A landscape with many valleys, sampled at points; each row gives a point and its height.
A ball rolls from a point to the lowest of its 2 nearest points, and stops where none of them is lower. Distance is the straight distance between rows; heights are no part of it.
K451: [54,-27,-303,-142,-224,-127,-18,-218,-16,-223,118,72,-19,-275,-233,-67,273,169,-101,52,629]  h=37.3
K103: [337,-107,-60,-208,-144,252,238,-132,-72,-266,312,248,145,-102,-56,-42,-54,84,37,89,487]  h=38.9
K366: [88,-20,-121,-126,36,-149,281,-173,7,-202,169,-110,-19,-28,-563,-131,-166,-77,-145,-205,130]  h=72.1
K157: [-7,99,-465,-83,-91,-323,-17,-279,-48,-161,16,12,50,-109,-356,-194,321,75,-137,15,548]  h=44.1
K737: [226,137,-175,-57,7,-108,191,37,-96,183,-62,-50,99,139,-90,96,153,-60,-384,50,-35]  h=46.5
K552: [-62,-331,71,210,14,41,-74,157,175,274,-224,116,-178,41,113,344,-110,76,-310,-61,-234]  h=28.0
K131: [-210,285,-368,-310,147,-195,-48,-111,-51,-201,66,-154,67,199,-226,-342,282,-98,101,-36,497]  h=47.1
K373: [196,143,-171,-82,133,-23,265,-119,-20,-152,143,21,132,170,-238,-262,-215,-266,133,-213,-60]  h=66.7
K62: [188,252,-350,95,84,-200,115,62,-30,170,-161,-65,81,199,-1,41,237,-115,-221,46,-45]  h=41.4
K271: [-5,-89,-119,-104,-159,153,131,344,35,53,191,123,-164,-72,317,148,343,149,-199,314,329]  h=70.1
K774: [-236,-210,37,73,-223,-13,-206,131,93,126,-58,-52,-302,-231,128,274,211,247,-237,135,35]  h=77.6
K87: [153,75,-291,116,-123,-217,50,-130,192,-64,61,93,-80,-133,-257,25,27,77,-77,-205,25]  h=55.8
K81: [-243,294,-205,172,142,-78,-48,66,244,-45,-184,-50,-175,63,-59,-61,73,71,171,-271,-315]  h=43.9
K43: [-368,172,-121,6,204,-179,10,169,-50,106,-283,-329,-99,188,-83,-77,156,-99,-30,-42,-184]  h=85.9
K61: [118,-127,-102,192,98,-52,30,136,187,188,-110,-100,-15,-16,-7,73,-64,-243,-57,-276,-286]  h=65.2
K46: [-320,454,149,-215,185,159,-62,-41,-88,-131,-113,-184,-41,156,55,-118,124,154,368,37,-61]  h=41.5
K429: [-144,-188,540,194,-77,-204,-172,-246,-63,-81,-18,47,90,-113,-128,-18,-456,177,-16,48,-366]  h=44.3
K872: [-56,-233,304,247,-40,-116,-243,-118,137,-2,-57,124,65,-107,-48,127,-493,48,89,-71,-401]  h=39.5
K919: [-187,-378,251,93,39,-118,-313,98,102,97,-169,-310,-171,-262,172,92,-103,-164,267,-50,-76]  h=75.0
K39: [-90,-198,-31,7,-226,79,-108,203,48,176,8,-42,-209,-205,315,259,352,170,-188,242,173]  h=74.5
K571: [-337,398,-267,39,116,-61,65,-114,241,-151,-29,-63,-268,78,-256,-207,147,62,147,-372,-60]  h=48.3
K323: [148,119,258,-140,34,-134,-79,28,-386,112,-128,-40,241,42,64,47,57,90,-128,418,71]  h=57.2
K295: [151,-321,-29,127,-42,388,179,269,127,229,119,157,-38,72,362,184,12,-75,-197,7,-97]  h=61.6
K858: [-179,-16,-116,217,158,-185,-81,199,-14,245,-441,-209,-88,136,123,100,63,-160,-83,-44,-268]  h=87.9
K800: [-168,63,-336,154,52,-197,-71,18,425,-17,93,-132,-229,-182,-179,-224,229,-224,191,-400,67]  h=56.7
K284: [-131,391,-291,-161,124,257,-92,-152,231,-1,51,-93,-54,211,219,-222,504,-126,430,-129,420]  h=41.2
K570: [132,-29,222,-22,-113,80,-13,45,-216,80,-18,98,72,-66,238,191,34,137,-145,320,0]  h=51.4
K170: [-162,160,-368,108,84,-209,54,-163,304,-198,71,-32,-210,-65,-345,-286,81,-64,153,-410,71]  h=52.2
K895: [20,-253,-23,244,-76,141,-77,166,300,172,-30,399,-114,7,147,359,-149,236,-292,-55,-273]  h=36.0
K455: [-221,344,-132,-249,151,189,-13,-74,141,-99,38,-229,-129,145,3,-273,261,-91,363,-165,214]  h=31.1
K195: [-174,565,37,-226,243,113,-3,-43,-152,-60,-163,-33,82,318,107,-125,190,173,232,96,44]  h=46.3
K709: [40,-212,575,-140,-104,130,1,-88,-255,-81,224,21,66,-154,128,-33,-194,105,26,330,49]  h=53.4
K740: [220,-132,329,-118,-59,265,101,11,-316,98,146,48,286,106,95,57,-201,-173,-90,202,-116]  h=42.6
K40: [118,71,-273,191,-229,-236,-63,-151,284,-151,19,232,-137,-248,-292,153,11,312,-163,-199,5]  h=56.0
K79: [-94,68,-16,200,256,151,33,95,216,-14,-78,16,-39,104,35,-126,-211,-186,332,-396,-482]  h=34.2
K184: [-338,80,-37,-11,50,-350,-57,111,-126,83,-225,-356,-81,-37,-223,20,82,-15,-151,65,-145]  h=84.5
K844: [48,65,201,-90,-55,-16,217,-33,-279,-65,148,194,36,-31,-233,49,-116,286,-408,171,10]  h=79.0
K610: [-210,-147,-3,255,91,-220,-258,118,106,175,-435,-161,-155,3,180,134,-73,-58,68,-95,-291]  h=89.6
K196: [121,-21,-179,-96,114,-94,306,-193,75,-230,226,-81,39,-11,-453,-270,-253,-229,84,-315,83]  h=69.8
K916: [131,-84,333,-86,35,-62,-195,-42,-264,26,-81,-142,185,-120,327,-19,-36,-63,318,345,24]  h=80.5
K175: [-302,133,15,151,259,167,-63,89,401,-55,-114,-118,-242,46,-43,-158,7,-22,298,-487,-333]  h=39.3
K810: [160,336,-229,-215,266,52,229,-155,-148,-220,73,91,255,383,-141,-334,-113,-143,205,-77,126]  h=62.7
K749: [-1,20,-235,144,-302,-93,-112,-13,294,-41,74,267,-227,-290,-102,253,158,415,-275,-50,87]  h=50.5
K937: [151,-118,150,153,-118,149,38,-71,-91,-20,142,169,216,76,-153,34,-390,-181,7,-203,-447]  h=54.4
K878: [429,-52,-168,-5,-144,272,149,166,121,186,109,116,119,28,368,228,275,-81,-82,126,218]  h=61.4
K376: [357,9,329,-250,-70,218,61,-54,-409,-10,242,167,427,124,-32,-71,-213,-151,-33,256,87]  h=49.3
K95: [111,-129,575,-79,-139,245,24,-13,-324,-68,336,263,132,-45,240,-161,-138,189,-4,473,115]  h=60.7
K960: [26,-57,-222,231,100,-157,63,120,393,95,37,-111,-149,-95,-196,-76,141,-278,-44,-395,-92]  h=61.1
K381: [42,119,-69,-238,77,-244,190,-69,-159,-136,99,-170,75,42,-474,-162,-48,-48,-215,-22,214]  h=74.2
K325: [65,-350,300,-61,-157,339,101,142,37,-78,357,95,-20,-149,238,99,-162,-2,116,117,31]  h=43.3
K161: [52,-277,487,110,-158,273,-22,-186,-171,-28,248,184,177,31,-65,5,-434,-93,-5,33,-362]  h=49.5
K565: [-9,-10,7,274,161,51,-127,81,142,84,-180,74,66,92,127,-3,-298,-183,306,-245,-510]  h=28.4
K693: [-33,-220,171,50,14,-117,-186,71,-86,112,-198,-274,-6,-122,299,77,-63,-162,246,154,-95]  h=77.4
K725: [-128,-379,378,181,-127,263,-50,-22,0,26,146,340,-25,112,70,85,-404,50,-190,50,-354]  h=43.4
K133: [164,-225,-91,175,1,51,-112,169,229,236,-139,-103,-43,-137,202,189,82,-158,7,-126,-122]  h=68.9
K594: [-154,-65,-13,123,-174,-241,-292,68,-32,145,-248,-140,-115,-223,112,198,215,133,-105,143,-61]  h=80.6
K847: [339,-59,202,-322,-72,268,199,-83,-253,-208,368,143,294,-34,-115,-107,-228,-70,45,107,320]  h=47.2
K564: [-120,-419,280,163,-1,135,-18,106,-39,291,-248,98,-176,167,180,259,-284,-29,-299,-8,-188]  h=19.3
K865: [243,-71,-140,-202,-78,240,216,198,103,111,246,25,44,72,205,112,304,-25,-162,184,427]  h=65.8
K370: [3,-119,530,2,-55,-95,-57,-205,-249,-88,79,-41,127,-125,-51,-80,-321,84,41,220,-158]  h=50.0
K685: [-9,-445,91,136,1,38,-206,204,296,168,-97,-230,-146,-303,174,130,-13,-202,131,-204,-84]  h=72.5
K965: [66,68,139,-283,11,-89,178,-47,-287,-85,156,-53,79,-43,-396,-24,-99,105,-324,129,173]  h=76.5
K202: [-141,208,-438,-233,-8,-305,-127,-118,-64,-70,58,-165,71,61,-178,-269,388,-94,-51,22,612]  h=50.7
K315: [-87,-161,161,290,86,-102,-249,0,144,6,-167,70,54,-27,70,40,-410,-70,327,-141,-480]  h=34.5
K606: [270,156,-94,39,-93,-135,-70,-66,-48,-114,-5,88,94,-178,150,21,-11,32,321,58,-3]  h=7.6
K541: [172,296,-270,-24,-60,-198,-125,-11,-117,-84,-98,14,48,-78,121,-19,231,52,187,142,150]  h=22.6
K576: [299,97,-78,99,-97,-33,12,-102,-20,-139,44,161,134,-79,-13,4,-197,3,200,-78,-155]  h=19.8
K222: [162,-122,-241,-210,-142,75,150,-177,12,-285,223,205,61,-199,-127,-53,197,219,-73,156,710]  h=29.9
K772: [-86,196,230,-110,152,-272,-10,50,-408,28,-200,-196,210,123,-45,-67,-39,30,-72,307,-70]  h=61.2
K402: [-367,84,37,51,-48,-364,-244,71,-221,89,-285,-292,-35,-79,11,38,181,69,-70,247,-91]  h=83.0
K578: [52,503,-295,-226,298,12,109,-147,-126,-200,-63,116,191,484,-48,-285,156,64,116,-2,291]  h=57.9
K224: [239,-99,83,115,-197,83,-46,-55,79,-55,152,242,35,-196,35,185,-191,143,36,-31,-157]  h=29.8
K759: [-222,124,177,-162,206,-153,-81,123,-320,85,-212,-342,92,175,94,-94,9,-118,120,260,-58]  h=64.1
K159: [170,29,-207,0,-73,-84,198,-25,86,35,65,-16,-74,-39,-208,92,113,29,-324,-87,87]  h=51.3
K74: [-377,219,-427,-159,105,-101,-23,-247,144,-218,91,-147,-152,32,-207,-389,297,-135,223,-208,470]  h=40.9
K655: [33,399,-320,-51,52,-236,1,18,-106,10,-157,-64,39,120,-2,-70,299,9,14,96,68]  h=32.8
K518: [90,-272,262,98,-172,231,-16,45,83,-12,190,218,-11,-117,166,169,-236,111,-18,60,-158]  h=36.3
K431: [40,-365,395,2,-27,297,99,6,-309,190,-22,14,75,207,225,84,-262,-177,-170,191,-145]  h=35.3
K614: [-9,-390,322,94,53,86,-2,17,-165,241,-250,-66,-19,103,204,146,-277,-192,-121,34,-167]  h=27.5
K115: [-433,338,129,-282,165,180,23,-75,25,-160,20,-323,-145,89,-154,-221,79,59,341,-172,6]  h=37.4
K411: [51,-76,-189,206,-170,37,-88,105,348,87,52,366,-172,-101,69,333,63,330,-308,-50,-136]  h=43.2
K596: [-81,635,-180,-153,182,162,96,-255,-51,-184,-185,142,34,321,-52,-202,227,238,196,-95,136]  h=52.5
K113: [-78,-491,82,98,-11,325,124,381,164,178,83,85,-224,-25,350,171,1,-49,-161,23,2]  h=65.4
K873: [308,-107,18,4,-112,237,109,124,-23,160,22,97,109,-7,294,219,81,-12,-134,122,-18]  h=56.8

For each start below, name the point where the ball stops.
K87 -> K606
K965 -> K455
K161 -> K606
K810 -> K455
K376 -> K564
K919 -> K565
K325 -> K606
K40 -> K564
K170 -> K565
K709 -> K565

Call two points neighbours if one is among the 2 nearest of the other. Go from one point of each pair to the other, from neighbour to neighbour, staying as low as possible. Name the highest point that can't be avoided.
K455 / K222 -> K202
K606 / K222 -> K40
K606 / K565 -> K709
K222 / K564 -> K376
